Points on a hilly landscape, in no order, each with its height.
A ball rolls from a point to the lowest of its 2 nearest points, and stops where none of them is lower. Distance is the straight distance between rows; heights are no part of it.
tolev: [ 21 -12 -18  16  13  14  32   9  37  -7   0   9   6   1 -22  14  16   9
  15  -6 -10  -1 -14 -31 -13   9]  height 415
Fodo: [ 13 -19  23   8 -25   8 -35 -11 -17  -2  27  -6 -11  31 -24  21  -9  14
  24   2   0  27  -5  11  -3   3]  height 664
vepef: [ 12  -5  24  -2  -2  -1  -9 -16 -21  -8 -13 -11 -22  22  16  11 -21  -1
 -13  -4   4  17  29  27 -15 -31]  height 700
Tol: [-31   2  30   2  -7   1  -2  12  13  15  12  -4  38 -42  -6  15   3 -15
  -8  15  10  -8 -36   3  17 -58]  height 214
ruzen: [-18 -15 -32  -7   1  16   1  34   5  14 -19  -7 -13  27  -2 -31  -1  26
  10  12  13 -10  -5   1 -27  38]  height 286
rok: [  7 -17  30  -4   1 -20  21  12  40 -13   7  13  40   5   0   6   7  31
 -17  16 -56  -5   5  24 -12  41]  height 340
domok: [  4  -1  12   6  14 -14  -3   8  33  24 -15 -26   6 -24  30 -11  -1   4
 -28  26 -20 -23  27  38  18  33]  height 125
soka: [ 14  13   7   4  -8  -5 -17   5 -24  30   4 -17   3 -11  -5  46   7 -28
  16  -5 -11 -13 -15 -27  16  -6]  height 184
poze: [  1   2  28   8 -17  17 -42   1  -9  30  -3 -33 -15  -6  10  10 -26   0
   3   7  18  -4  17  21  -2 -56]  height 238
Dud: [-10  -9 -36 -10  13  23  12  31   5  18 -34  -9 -15   8   3 -30   0  21
   9  -1  38  -5   1 -15 -30   3]  height 310
feda: [  3 -19   0   0   0   6   2  18  29   5 -21 -11  -4  18   3 -13   0  24
  -5  12 -10  -4  16  32  -5  36]  height 408
vodif: [  2 -12  31   2 -30   3 -45   0 -26  12  18 -10 -10  42 -13  14 -18   9
  10   6 -12   8   2  28 -10  24]  height 656
Pupi: [ 34   9   1 -22  17 -18  -4   0 -42  22  27 -13 -12  22  -9  56  -3 -16
  -3 -15 -27 -10  -8 -32 -11   9]  height 478
Zazed: [ 25  -4  10   2  23 -23  13 -44  -1 -38  16  14 -19   8   9   3   0 -11
 -19 -10 -16  31  27  25  15  14]  height 538
bibi: [-12 -26  -8   9 -28  13  -7 -14   9 -36  10  30  -4  25 -35  -9  -4  15
  26   4   2  24 -12  12   5  12]  height 520
litak: [-19  10  -7   5   7  16  40  28  36  -8 -13  12  48 -36  -3  -5  22   5
  -3  -2  -2 -18 -23 -35 -20 -25]  height 372
bev: [-23   7 -12   1  -4  -5   7  12  13   6 -10  -3  22 -12  15 -24  13  -3
 -13  10  -1 -26  -6  22  17  37]  height 334
zok: [ 29  15   9  -9  31 -28  11 -35 -35 -21  25   8  -9  13  10  14  -5 -12
 -31 -23 -18  15  14  11   2  13]  height 522
gon: [  1   1  39   5 -15  -2 -26 -26 -31  -2  23  -6 -13   7  11  10 -30  -7
 -12  -5   8  15  20  37   7 -35]  height 692
sikom: [-31   8 -33 -13  -1  -7   5  14 -26 -13   1  20  17  16  -9 -24   8  -5
  -5 -10   2 -22 -26 -12  -1  41]  height 663
Dodus: [-12 -19  28  -3 -14  17  -8   8  -4   1 -11   2  12   5 -20  21 -13  20
   2   7   1   6 -12   6 -15 -46]  height 295
Vekez: [-16  12 -39  -6   9  14  32  21   5 -15  -1  18  21  -1 -22 -20  13   6
  10 -16   6 -15 -29 -40 -20  13]  height 652
gako: [ 27 -12 -17  -8  19   7  23   9  15  -7  16   8   0  19 -21   9  10  21
  14  -2  -6   1 -12 -40 -28  32]  height 440
vubo: [ -9  -1   6 -28  27 -13  32  42  15  23 -11  -6  28  -5  26 -20  -1  37
 -30  11 -17 -15   9  11 -29  28]  height 159
neda: [  9  28   7 -16  -9  -6 -12  -1 -54  26   5 -18 -18  11  16  24 -10 -42
  -8 -20   0 -21  13 -17  10 -21]  height 330
Fole: [  3 -23  19  -4 -16   3   9  15  44 -17  -2  28  27  16 -29  15  -2  39
   0  24 -38   7   1   6 -20  14]  height 241
Sor: [  8 -15  16   0 -11   3 -19  -4  11   3 -17 -17 -20  26  10  -2  -7  20
   3  17  -6  16  31  40   0  19]  height 407
kamo: [ 23   4 -13  21   1  -6 -14  -7  16  13  10 -15 -11   2  10   4  17 -19
  13   7 -11  -2  12  17  30  65]  height 419
Siza: [  3  -7  15 -31  22  -6  26  38  21  16  -8 -11  23  11   8   0  -6  52
 -20  16 -18  -7  10  -4 -47   9]  height 204
teso: [ -7  -9  33 -25  -4   5   2 -15 -35 -28  15  24  18  28 -26  13 -29  21
 -21 -22 -18   9 -12   3 -25 -32]  height 382
fiz: [-10  10   9 -13   5  -8   1   2 -37 -15  14  14  32   5  -9  12  -5  -3
 -17 -19 -17  -6 -20  -8  -2   5]  height 628
vipev: [ 27  22 -45  -1  -3  -4   0  -7  -8  12 -13 -12 -49 -13  24 -18   9 -22
  13  -6  47  15   7 -42   3 -14]  height 573
diroz: [  9   9 -28  -2  14 -12   6  10   4  23  11 -12 -19   4  18 -10  28 -14
   7   7  -4 -13  13  -5  32  69]  height 431
Betu: [ 24  22   6  -4  19 -20  -7 -22 -21  13  -7 -18 -39 -20  21   8 -13 -29
 -17  -5   5   0  14 -17 -17 -49]  height 359
fof: [ 26  -5  18  13  -8 -12 -22 -21  21   1 -13 -17 -33  11  25   5 -14   3
  -3  18  -8  25  49  44   3  -3]  height 384
Pomaf: [ 22 -15   7  20 -28  12 -26 -33  -4 -18  27   4 -23  33 -12  20  -5   0
  38  -4   5  52   4   9  11   0]  height 671
Nunap: [-11   1 -11 -30 -16 -18 -24  38 -40  23   5  -4   0  44   2  -1  -4   2
  -2  -5 -13 -33 -20  -9 -14  40]  height 647
puti: [-23  10 -22  -5   3   4  27   3 -14 -33  -7  31  35  -8 -19 -14  10  -3
   1 -22  11  -8 -33 -21  -4  -1]  height 645
bar: [-26   6 -12   2 -29  -9  -8  29 -21   8  11  14  24  -4 -12   5  15 -15
   8   5  -8 -20 -36 -24  18  28]  height 641
Vivus: [-14  27   7   7  -2  -4 -18 -12 -14   6  -7  -3   2 -56   0  -2  -4 -37
   8  -1  22 -13 -13 -19  27 -71]  height 173
gir: [-15  13 -37   2 -18  11 -10  12 -30   4   2   7   1   7 -17  11  15 -33
  36 -14  15 -11 -35 -49  17   5]  height 178
resef: [-13  -6  11   7  -9 -18   2  -8  -1 -25  30  25  32   3 -10  -4   9  -1
 -12   1 -27   0 -19  16  19  48]  height 665
gibep: [ -8  17 -31  -5   2   4   6  -6 -33 -17  -1  15   3  -2 -13   3  11 -32
  13 -24  18   2 -25 -40  12 -15]  height 151
rokip: [-39   3   3  13 -21  10 -26   0  12   7   0  -6  11 -19   9 -40  -3  -1
   3  15  27   1   3  38  37 -10]  height 319
mese: [-10  -8  29  10 -17   1 -35   5  -7  12  21 -16  10   3   1  -1  -7  10
  -1  16   0   6  -1  38  24  19]  height 679
geran: [ 20   6 -14  -5  27 -11  21 -20  -4 -23  23  11  -2   9  -6   4  15  -1
  -3 -15 -14  12  -4 -11   7  38]  height 582
gaz: [  6 -11  13 -19 -17  -7 -39  19 -33  23  15 -11  -4  44  -4  15 -13   5
  -4   6 -21 -20 -12  14 -18  42]  height 651
remal: [ -2   0 -11  15 -21  -3  -6 -40  -6 -38   6  18 -17   6   9 -30  -2 -11
  11 -15  22  36  12  23  25   7]  height 576
Sagev: [ 13   6 -40   2  17  -2  27 -28  -5 -37  25  30 -10  16 -16 -16  19 -11
  15 -29   3  19 -11 -25  10  39]  height 595
Gisa: [-28   0 -28  32 -34  22 -23   2  12  12  14  -7   3 -11  -1 -18  10 -12
  41   6  32   2  -8   6  31  16]  height 371
bifum: [ -8   2 -16   5 -20   3 -14 -28 -36 -38  -2  15 -22  27  12 -31 -11  -9
   3 -16  30  34   5  22  -1  -6]  height 591
fol: [ -5 -10  34  -6  -8   1   8   3  13 -26  23  21  40  -6 -36  34  -6  22
   4   9 -22  13 -26 -22 -10 -34]  height 505
Nabif: [-14   5  46   2  14 -22  -2  -4  15  13 -11  -8  19 -35  21  10 -13  -4
 -34  17 -28 -10   7  29  13 -11]  height 219
kuliz: [-16  -1 -30 -19  20  14  13  20  -1  10 -44  -4 -13 -11  12 -40   0   9
  -6 -11  42  -2   9 -15 -27 -38]  height 341
pimez: [ 27  20 -10 -19  31 -19  15 -25 -47 -10  25   8 -21  23   6  14   4 -17
 -23 -27  -2  12   6 -18 -11  -1]  height 511
Duzul: [  0  18 -12 -19  31 -23  22 -10 -17 -11 -10   7 -23  -9  25 -41  -4  -4
 -36 -10  16  -1  28   6  -3 -13]  height 284
kudi: [  7  19  12   5 -20   3 -21 -22 -41   7   8  -5 -19 -16  14   5 -18 -31
   4 -17  27   3   5  -5   3 -59]  height 276
zaguf: [ 16 -17 -25  16  -7  25 -13  18  17  18  -7 -16 -15  10 -26  19   8  -5
  46   5   9   3 -21 -27 -22  10]  height 217
bef: [  0 -32   1  10 -26  27   6  11  47 -16  -3  32   8  12 -46  14   8  26
  28  19  -9   8 -12 -13 -11  -1]  height 459
duriv: [ 24   0  -8  -2  30  -8  26 -14  34   9 -27  -9 -35 -37   7  -9  -3  -8
  -1   2   8  11  11 -29 -16 -53]  height 421
zugi: [ 15   2 -11 -12  33 -20  16 -19 -17 -15   4  13 -27  17  19 -22  -4  -5
 -26 -12   9  17  27  14  -7  11]  height 314
Nilun: [  1  29 -23 -15   0  -2   3  -7 -38   8 -20  -4 -30 -13  14  -6  -5 -36
  -5 -24  32 -13   0 -35  -9 -64]  height 144
keve: [-10  14  29   2   4 -25 -13   6   5  27   1 -18  17 -46  27  14   2 -19
 -25  24 -17 -25   4  16  31  -1]  height 211
Tizo: [ 27 -11  -3  29 -17  13 -29 -10  17  11  16 -17 -14   7  -4  27  10  -9
  39  15  -2  18   4   6  17  26]  height 392
gizu: [ 16  32 -17  14 -31 -10 -30 -13 -20  30  -2 -26 -22 -12  29   1  -1 -42
  19  -4  25  -7  10 -31  30 -30]  height 158
Kaleg: [-18   5  40   0 -13   0 -34  -7 -10   4  32 -11   5   8  -3   7 -17   5
   0   8   3  13  -1  44  26 -25]  height 685
tisi: [ 13  19 -23 -18  13 -16   0   2 -42   5  22  -6 -13  29  -2  15  14 -18
  -1 -15  -8  -3  -5 -29  12  37]  height 457
tiniv: [ 19   6  25  11   7 -22 -18 -34 -11  -8   8 -19 -25   4  23   9 -15  -9
 -22   6 -18  14  36  38  10   2]  height 362
segof: [-16  13  -3 -15  15  -9   1  -2 -25  -7 -21  -3  -4  -6  17 -24  -7  -6
 -26 -12  19 -13  15  16   2 -20]  height 258
zeraf: [ 21   7 -10 -16   4   1 -11  -2 -42  12  12 -10 -17  31 -10  23   0  -8
   3 -22  -2  -3  -8 -23 -19   4]  height 468
Nuvib: [-23  22  11  -3 -18 -15 -26  26  -8  37 -11 -26  16 -33  26  -2   4 -24
  -8  18   0 -35   2   5  39  -1]  height 197
mib: [ 19  -6  -6   7  23  -2  31 -16  29 -20   5   5   1  -4  -1   4  14   1
  -5  -5 -15   8   8   4   9  20]  height 569
giron: [-48  -5  -8   6 -20  14 -20  12  -7  -5 -19   5  10  -4   1 -37  -6   9
   6   2  30  -1  -9  30   8  -5]  height 343
Nudol: [-20  -8 -27   1   6   3  19  29  23   8  -6   8   5  16   1 -33  11  18
  -1   8  -1 -18  -9   1 -16  53]  height 263
dig: [-11  -8 -19   2 -11  22 -11   2  -9  -3 -31  -9 -18  26  -2 -18 -11   9
  18  -6  29  16   2  10 -22 -19]  height 391
valer: [ 27  29  11  -6   3 -20 -11 -30 -45   6  23  -7 -24   1  19  30 -17 -44
 -19 -20 -12  -3  21  -8  10 -26]  height 337
losi: [-21   7   8  11  -7  12 -14   1  14   5   3  -4  15 -51 -11   5   0 -21
  10   6  32   1 -23  -5  25 -68]  height 191
Tek: [ -4  -9  20  17  -2 -12   3   1  37   9   0  -9  16 -36  14  -4  11   1
 -12  26 -21 -12  11  37  34  28]  height 77
sabuk: [-10  -7  13  -5  14  12  16  10  40   7 -51  -8   3 -34   4   3 -11  10
  -8  20  -5  -5  10   0 -19 -62]  height 318
zonef: [ 22 -11  -2   7  28  -5  19   5  44  15 -22 -18  -9 -21  13   5   9   6
  -2  12  -6  -7  16   2   1  11]  height 254
gaba: [  8 -16  12  25  -7  -3  16 -19  56 -10  -8   5  -6 -28   7 -12  13   6
  -2  13 -17  -5  18  29  35  11]  height 143
Mogad: [ 30   4   0  -3  17  -1 -10  11  -1  30   7 -23  -4  -1  -5  51   9 -17
   7   5 -19  -6  -7 -22  -6  14]  height 203
Reda: [-18 -28  11   6 -31  -2 -19   1  19 -26  49  27  24  13 -38   9   8   4
  14  15 -11  12 -37  -4  11  22]  height 557
kubo: [ 18  -5  -6 -23  38  -1  27   3 -25  13  -4  -1 -16   6  13  -6  -3  34
 -20  -9  13   5  31 -30 -40   9]  height 470
vevan: [-14 -13   0  -9 -11  -6   1  39  23  -8  15  14  36  15  -3  -8  15   8
   3   7 -25 -27 -28 -27 -35  46]  height 202
Fuzev: [ 24  24  -7   5 -15  -8 -26  -6 -24  27   4 -32 -22 -12  19  37   7 -45
  24  -5   3 -12  -1 -37  36 -12]  height 169
napet: [ 16 -15  -7 -15  32   9  20   5   3  11 -19  -8 -21  12   5  -5  -4  30
  -7   2  13  12  23  -7 -27  -8]  height 441
Rabi: [ -3  -2 -29  -1   9   7   5  -3   0 -11  -8   5 -11   8   2 -28   6   0
   6 -17  22  10  -1   5  -1  13]  height 554
naz: [-18   8   5   0  19  12  28  10  29   4 -31   1  34 -49   0   4   8  -7
  -9  -2   2 -18 -11 -24  -8 -43]  height 354
bet: [ 23   4   9  19   9 -21 -18  -6  30  17 -10 -27 -25 -12  27  -9  -2 -12
  -7  20 -13  -5  33  30  17  25]  height 163
nemir: [ 15  12  31  11 -16   1 -30 -26 -33  15  36 -14 -16 -11   2  36 -19 -32
   9 -11   8  11   3   0  11 -54]  height 291
Lonub: [ -4  29 -19  -4   4  -6  -1  -5 -17   6 -26  -4 -10 -42   8  -3   5 -44
   6 -10  22 -15  -7 -44  14 -59]  height 160
sogug: [-28 -29   4  -1 -32  14  -4   6  26 -33  28  37  16  17 -47  -7   1  21
  18  10   4  13 -31   8   5  -3]  height 542
dile: [ 10  14   7  -7  18   1  -1 -13   1  21 -28 -20 -26 -33   8   9 -20 -28
  -6   4   6 -12   7 -25 -21 -71]  height 350
Ferin: [-36  -6   2  19 -25  19  -5  18  35  10 -10  -4  18 -37   9 -35  10  -1
   9  23  24 -18  -5  25  31  -3]  height 294
milib: [-13 -17 -13  10  -7  12  -6   1   5 -19  -7   8  -1  22 -16 -17  -1   9
  15  -5   1   8 -11  12   0  25]  height 539
Renor: [-14 -12   8  24 -20   9  -5 -16  39 -12   1   8  -4 -17   5 -31   5  11
  11  17   6  12  16  45  40  19]  height 212
lole: [  1   0 -17 -11  20  -7  22 -22 -15 -47  11  31   0  38 -17 -21  -5  20
 -13 -22  -4  23   1   8  -7  25]  height 405
vura: [  4  23 -16 -21  12  -3  12 -12 -44  -4  -5   5  -5  -6   2  14   2 -33
  -6 -38  17  -7 -11 -32   2 -39]  height 121
Risug: [ -4  11  19   1 -22  21 -30   0 -26  25  -9 -17 -11 -15   4  10 -25 -16
   5 -10  31 -10   5   0 -11 -71]  height 257
Lif: [ 18   9 -18 -25  33  -2  23  -3 -37  -4   7  10 -14  20   0  -8   2  10
  -9 -23  15  12   9 -28 -23   0]  height 494
fube: [  4 -21  25  -1   1  -4   9  16  47   9 -13  -2  16   9   2   2   2  32
 -17  30 -31   0  16  41  -6  36]  height 377
sef: [  9  -2  22   2  24 -19  41  -3  44  -9   6   4  20 -11  16   8  13  19
 -31  12 -45 -11  16  29   7  42]  height 307
Vor: [-30  24  15  -7 -17  -8 -26  11 -31  21   5 -10  17  -8  25 -12  -5 -16
  -7  10   5 -27  -2  20  40  14]  height 179
nofa: [ -2 -22  29   3 -19  -2 -13  -7   9 -15  37   8  13   9 -37  20  -4  11
   7  16 -17  25 -20  10  17  -3]  height 550
vipa: [ 23  -3  -7   0  22   1  -3   1   8  18  -7 -23 -15  -1   8  18   7  -9
   5   4  -2  -2   9  -7   0   6]  height 225
Bived: [-20  -5  -9  14  -6   4  27  -4  29 -18  -2  16  17 -11   4 -33  18   9
  -4   8  -4  -9  -4  33  23  37]  height 308
Fedu: [-15  -4  -7   5  -6   0  15  -1   1 -29  17  24  31  -3 -22 -13  11   8
   1  -7  -9  -2 -27  -9   4  28]  height 654
soge: [  8 -15  15   1  -7  16  22   2  52  -6 -25  25   9   0 -21  19   4  38
   2  20 -27  17  16  20  -2  -4]  height 331
lafov: [ -7 -14 -17  -7   7 -11  22  34  34  -2  21  15  17  21   1 -23  15  24
  -1  10 -18 -24 -11 -14 -24  72]  height 233
bezi: [ 33   8  14 -26  23  -7   1   6 -25  17  22 -12  -1  29  -5  39 -12  10
 -16  -7 -30 -11  -5 -25 -38  20]  height 488
Sisa: [ -2  10  -1  -3   9 -14   4 -25 -40 -42  20  30  13   2 -14   4   2  -9
 -15 -25  -7  13 -14  -2  18   8]  height 617
tena: [-10  18  19   9  -4 -16 -38   1  -6  21 -16 -23  -7 -18  27 -29 -14  -4
 -25  19   0 -17  28  44  23   0]  height 157
dusa: [-26  -3  33   0 -12  11 -10  10   6   6   7  -3  27 -16 -11   6 -10  10
  -7  10   7   6 -28  23   8 -51]  height 246
barin: [-33   1 -33   0  -4  -5  11   5  -7 -24   0  22  16  12   0 -45  10   7
  -8 -13   4 -16 -17  23   8  53]  height 669
lebo: [  0  -4 -14  -3 -22  25 -10  -8 -32  -5 -23   0 -24  19  -2  -7 -17  -5
  14 -20  36  19  -2  -2 -30 -55]  height 370
Vepe: [  5 -19  33 -17 -17   6 -13  -1 -19 -12  18   6  13  27 -30  36 -23  22
  -6  -6 -22   0 -18  -7 -31 -17]  height 309
fozen: [-18  12   2  -3 -10  -2 -24   5 -26   7 -14 -11  -2   6  25 -24 -12  -6
 -18  -1  16  -7  20  34   4  -5]  height 227
kenon: [ -3  -1 -14  30 -26  10 -34  -7  11  22  26 -11  -3  -8  -4   5  14 -18
  36  12   8   7  -3   2  36  30]  height 380
fubo: [ -1  -5   1  -1  23   6  19  16  45  12 -44 -13  -4 -24   8 -15   1  10
 -12  15   0 -11  20  14  -6 -21]  height 288
kepo: [ -9   4   0   4 -15   6 -10 -30 -49 -35  15  21  -5  26 -14  -9  -9  -9
   4 -22  20  26 -10  11  -1 -21]  height 607
segol: [ -5   7  37   1   7 -17 -21  -6  -4  16 -16 -24  -9 -21  21   0 -23  -7
 -27  11 -11 -15  25  27   5 -26]  height 190
ver: [ 22 -13  -3   3  23  18  24   3  39   9 -30 -15  -4 -12 -10  35   0   9
  15   6  -2   6   2 -32 -26 -50]  height 452
mubo: [ -5 -15  36 -12  -9  -3 -11  18 -10   5   7   3  35  10  -9  16  -9  17
 -14   2 -23  -9 -21   4 -29  -2]  height 248
tura: [-26 -10  28  -9 -13 -15 -19  11 -15   0  23  14  33   4  -6  -7  -6  10
 -15   0 -15  -2 -27  24   1  14]  height 194
bobe: [ -4   3 -23 -20  31 -12  25 -10 -28 -22  10  16  -9  30   7 -31  -1  22
 -20 -20  16  16  17   4 -13  35]  height 358
tok: [ 24   8   2  21  -4   2 -31   2  20  34 -10 -34 -17 -24  14  21   6 -24
  26  15   1  -7  16 -12  14 -12]  height 199
nat: [  6  -5  13  11  19   8  15  -2  19   7  -9  -6  16 -22  -8  40  -1  -3
   4   6 -15   2  -7 -19  -8 -30]  height 469
bodep: [-18 -14 -17  23  -7   9  32  -4  37 -26   6  32  10   9  -8 -29  26  21
   8   1 -13 -13 -20  11   5  47]  height 342
zele: [-14   0  -6  -1   9   3  19  36  37  23 -17 -11  35 -32  17  -6  17   6
 -10  11 -10 -29  -9  -4 -10   0]  height 368
Peda: [ 41   6   0  24   6 -18 -29 -11  25  31  -9 -43 -36 -20  25   8  -3 -15
   5  20  -5  -5  36   6  11   3]  height 185
gar: [ -7  -1  11   9 -11  -6 -16  -5 -10  -5  16   0   7   0  -5   3   8  -4
  -3   5 -16   5  -4  27  20  41]  height 672
zala: [-19  21 -43 -16  15  -6  37  21 -16  -4   2  11  20  -1   1 -18  19  -7
  -3  -8   7 -23 -19 -39  10  31]  height 657
mika: [-23   0 -29  10   2  30  38  24  31  -2 -33   6  23 -27  -7 -22  17   3
   7  -4  19 -21 -19 -23 -13 -18]  height 394
dubus: [ 39  18  -2  -5  13 -19 -11  -9  -5  35  -6 -37 -53 -11  28  12 -12 -18
  -6   9  11   1  29 -21 -19 -30]  height 364
nofi: [-17 -17  25  -3  -7   5   2  -8   3 -30  26  26  25   2 -38  19  -4  17
   1   0  -5  22 -23   8   8 -41]  height 529
ded: [ 28  -7  -4  10  17 -15  22 -35  26 -18   9   7 -26  -4  13  -5  14  -6
  -7  -8 -10  16  22  26  23  31]  height 555
nomu: [  7   2  14 -25   7  -3   3 -19 -45 -42  27  24  14  35 -31  18 -16   6
 -15 -32 -13  -3 -18 -17 -30  -6]  height 446
rumud: [ -6  12   6  -8  34   4  15   0  24   6 -34 -11   5 -37   6  12  -9  -7
  -9   3   4 -12  -1 -32 -20 -61]  height 339
zedi: [ 37 -21 -16  -9  20   3  26  -2  10 -18  23  14 -17  36 -22  10   4  45
  16  -4 -10  19  15 -39 -29  35]  height 471
Sitog: [ 10   5 -15   6   6   1   9 -16  17  -8 -37   0 -18 -36   7 -20  -4 -18
   5  -7  24  11   2 -13  -8 -60]  height 409
Gam: [ -6  -2  28   3   3   3  20  11  19  -9   2   4  43 -24 -18  41  -4  15
  -3   6 -26   0 -16 -18 -23 -38]  height 485
Gogis: [  5  28 -17  12 -21 -16 -34 -12 -16  16  -7 -21 -15  -9  28 -20  -6 -30
   1  -3  17  -9  26   0  29 -14]  height 172
Pov: [ 12 -21  13  13 -19  23  23   8  60 -11  -6  23  15  -5 -39  37  18  23
  24  15 -28   9  -7 -19  -9 -18]  height 425
bemu: [ 10  -2   8 -27  38   1  46  22  10  -1 -11   3   8  -2   9  -3 -10  52
 -23   1 -11   2  20 -17 -39   3]  height 177
gokad: [-29  19  -8 -10 -12  -3   0   4 -39  -8  11  22  28  -8 -11   1   4 -17
  -9 -12   0  -8 -34  -9  19   7]  height 635
Mek: [ 20  18  37   2  10 -27 -13 -40 -27   0  22  -7 -24  -4  21  25 -17 -29
 -29  -8 -20   2  27  17  12 -16]  height 346
Fas: [-28  -9   0  13 -17   6   9 -16  17 -34  -9  19  -1   1  -5 -40   3  12
   0   2   6   9  10  45  28  27]  height 266
gisov: [  1 -22 -21  32 -22  33 -14  22  35  13 -12 -11  -1  -2 -14   0  14  -3
  47  13  13  -1 -17  -4   2  21]  height 237
nuti: [-13 -29   9  -7 -20   4  13  22  35 -25  13  30  34  13 -20  -5   8  23
   1   8 -27  -8 -20 -11 -27  31]  height 147
vefan: [ 26 -14  -6 -11  38   8  33  -6  28  13 -30  -9 -29 -17   9  12  -5  18
   5   6  10  12  23 -35 -31 -44]  height 435
bera: [ -6 -15 -19  16   1  25  36   7  44 -18 -12  18   5   2 -21 -18  21  22
  15   2   1  -6 -14  -7  -2  15]  height 379
fak: [  4   0  -7  -4 -10  16  -1 -13 -10  -9 -31   2 -18 -12   4   3  -7 -14
  11 -16  34  15  -8 -16 -18 -75]  height 393
rezi: [-23   7 -12 -15 -25 -11 -15  34 -41  19   8  -5  11  26 -10   8   3 -19
   7   0  -5 -33 -35 -35   5  32]  height 644
mide: [ -6  20  12 -25  23 -24  -2  21 -15  34 -17 -21   6  -9  32   1  -8  -1
 -39   8 -15 -30   8  12  -7   4]  height 216
kisi: [-40  -2 -16  16 -32  16 -21  19  -4   7  -1   3  15  -6 -10 -20   3  -2
  20  12  24  -4 -23   9  17  10]  height 360
bopil: [ 13   9  14 -19  52 -19  41   0   1   0  -2   1   2  -8  17   6  -8  39
 -31   1 -15   1  40 -17 -29  23]  height 242
poza: [-14   9  12 -24  18 -21  11  31  -9  26  -4  -4  38  -4  32  -4  -3  13
 -33   3 -26 -25  -2  17 -18  20]  height 195
pipu: [  2 -11  14  -7 -16  23 -13  -8 -27  -6  -6   3  -5  23 -21  13 -16   6
  13 -13   9  16  -9  -3 -21 -41]  height 338
dufi: [ 17 -20  19  13  -7  16  11  -3  46  -2 -17  12   0 -10 -23  45   5  14
  21  19 -24  18  10   6  -1 -23]  height 388
far: [  7   8 -36 -12  20 -14  17   7 -25   9  22   5 -15  20   6 -11  22  -4
   5  -7   1 -11   1 -31  19  68]  height 444
rir: [-27   3  -1   3   7  -5  10  18  10   5 -17   2  30 -26   8 -12  12  -8
 -16   3  -4 -19 -12   6  11  -2]  height 352
pifi: [ 32  -8 -11  23  -4  -1 -24 -13  16  10   9 -25 -27  20  18   9   9  -2
  23   7  -6  22  27  25  11  48]  height 406
Gad: [-38  13  13  -8 -21  -7 -31  14 -34  10  23   2  29   1   2 -12 -10   2
  -7   6  12 -10 -25  29  24   9]  height 150
mokap: [ -7   7 -28   4  10 -10  23 -35 -18 -46  12  39   4  -1 -13 -15  19 -25
   4 -33   7  13 -15  -6  27  15]  height 606
kidi: [  1  23   0  18 -22 -10 -30 -18 -23  -3 -10 -13 -22   7  31 -34 -22 -16
  -9   0  23   3  30  27   8 -23]  height 196
nesu: [ 14  -5  19  27 -17  17 -41   2  10  35  -9 -35  -8 -17   8  19 -10  -5
  22  18  11   5  13   8   9 -32]  height 218
zolu: [  6  22   7  -1 -19   3 -29  -7 -58  10  13 -10 -15  19  16   6 -15 -30
  -5 -22   9  -4  15   9   4 -10]  height 320
ril: [  7  -1 -25   4 -12  13 -16  24 -10  19   0  -8   0   6 -22  24  15 -15
  30   3   9 -12 -32 -41 -10   4]  height 198
dala: [  8  18  23   9 -28   1 -39 -19 -52  19  43 -14  -9  19  -2  21 -17 -22
   8 -17  11  12   4  12  13 -18]  height 305
riso: [ 10 -29 -14  15 -23  23   6 -11  30 -24  -6  29 -16  22 -34   8   9  17
  42   3  -5  26  -7  -2   2   6]  height 493
zeku: [ 11   0  13  16 -10 -15  -1 -48  -2 -43  12  15 -17   9  12 -10  -7  -6
  -7  -3   4  40  27  39  27   4]  height 558
luz: [  9   0  14 -15  46 -20  42   2  33   6   4  -7   5 -16  19   3   4  25
 -34   7 -25  -6  28   4  -1  24]  height 281
nif: [-13 -16  -2  36 -25  29  -9  12  44  19 -10 -11   8 -25   3 -11  14   2
  31  23   8  -6  -5  16  24  11]  height 264
vabi: [-15  -7 -22   8   1  22  25  40  35  22 -26  -2  23 -10  -4 -16  17   8
   9   7   7 -18 -20 -16 -25  13]  height 387
dom: [ -6  -5  -6 -16   2   3   3 -13 -27 -58  16  36  10  39 -29  -8 -13  20
  -2 -25  -4   8 -19  -9 -24  10]  height 458
Bivam: [ -2  10 -45  -7  11   5   6  -1  -8   2 -18  -1 -28  -7  11 -29   8 -12
  11 -11  39   4   5 -20  -1 -11]  height 566
muzo: [ 27 -27  -6 -15  24   9  24   7  13  10  -6   2 -26  25 -11   3   5  50
   6   9  -2  22  27 -18 -34  23]  height 477
Subu: [ 14 -15 -23  -6   7  16  12  -3  -3  -4 -22  -3 -34  27   0 -10  -3  12
   9  -5  27  26  12 -12 -32 -19]  height 413

Where does a ball stop that starts at each point below?
Pupi -> vura
bezi -> vura
Reda -> nuti
Pomaf -> vura
dom -> gizu
Nunap -> Zazed
Bivam -> nuti
nofa -> lebo
fof -> Tek

Call two points neighbours if one is among the 2 nearest of the other. Go from one point of each pair to the other, from neighbour to neighbour, staying as low as possible. Name the highest point that can't be avoided.
tena and Tek -> dubus
vubo and Gad -> Nabif
lebo and nuti -> Reda
Gad and vura -> muzo
puti and Gad -> barin
tena and bemu -> mide
gizu and bemu -> fozen
vubo and bemu -> Siza
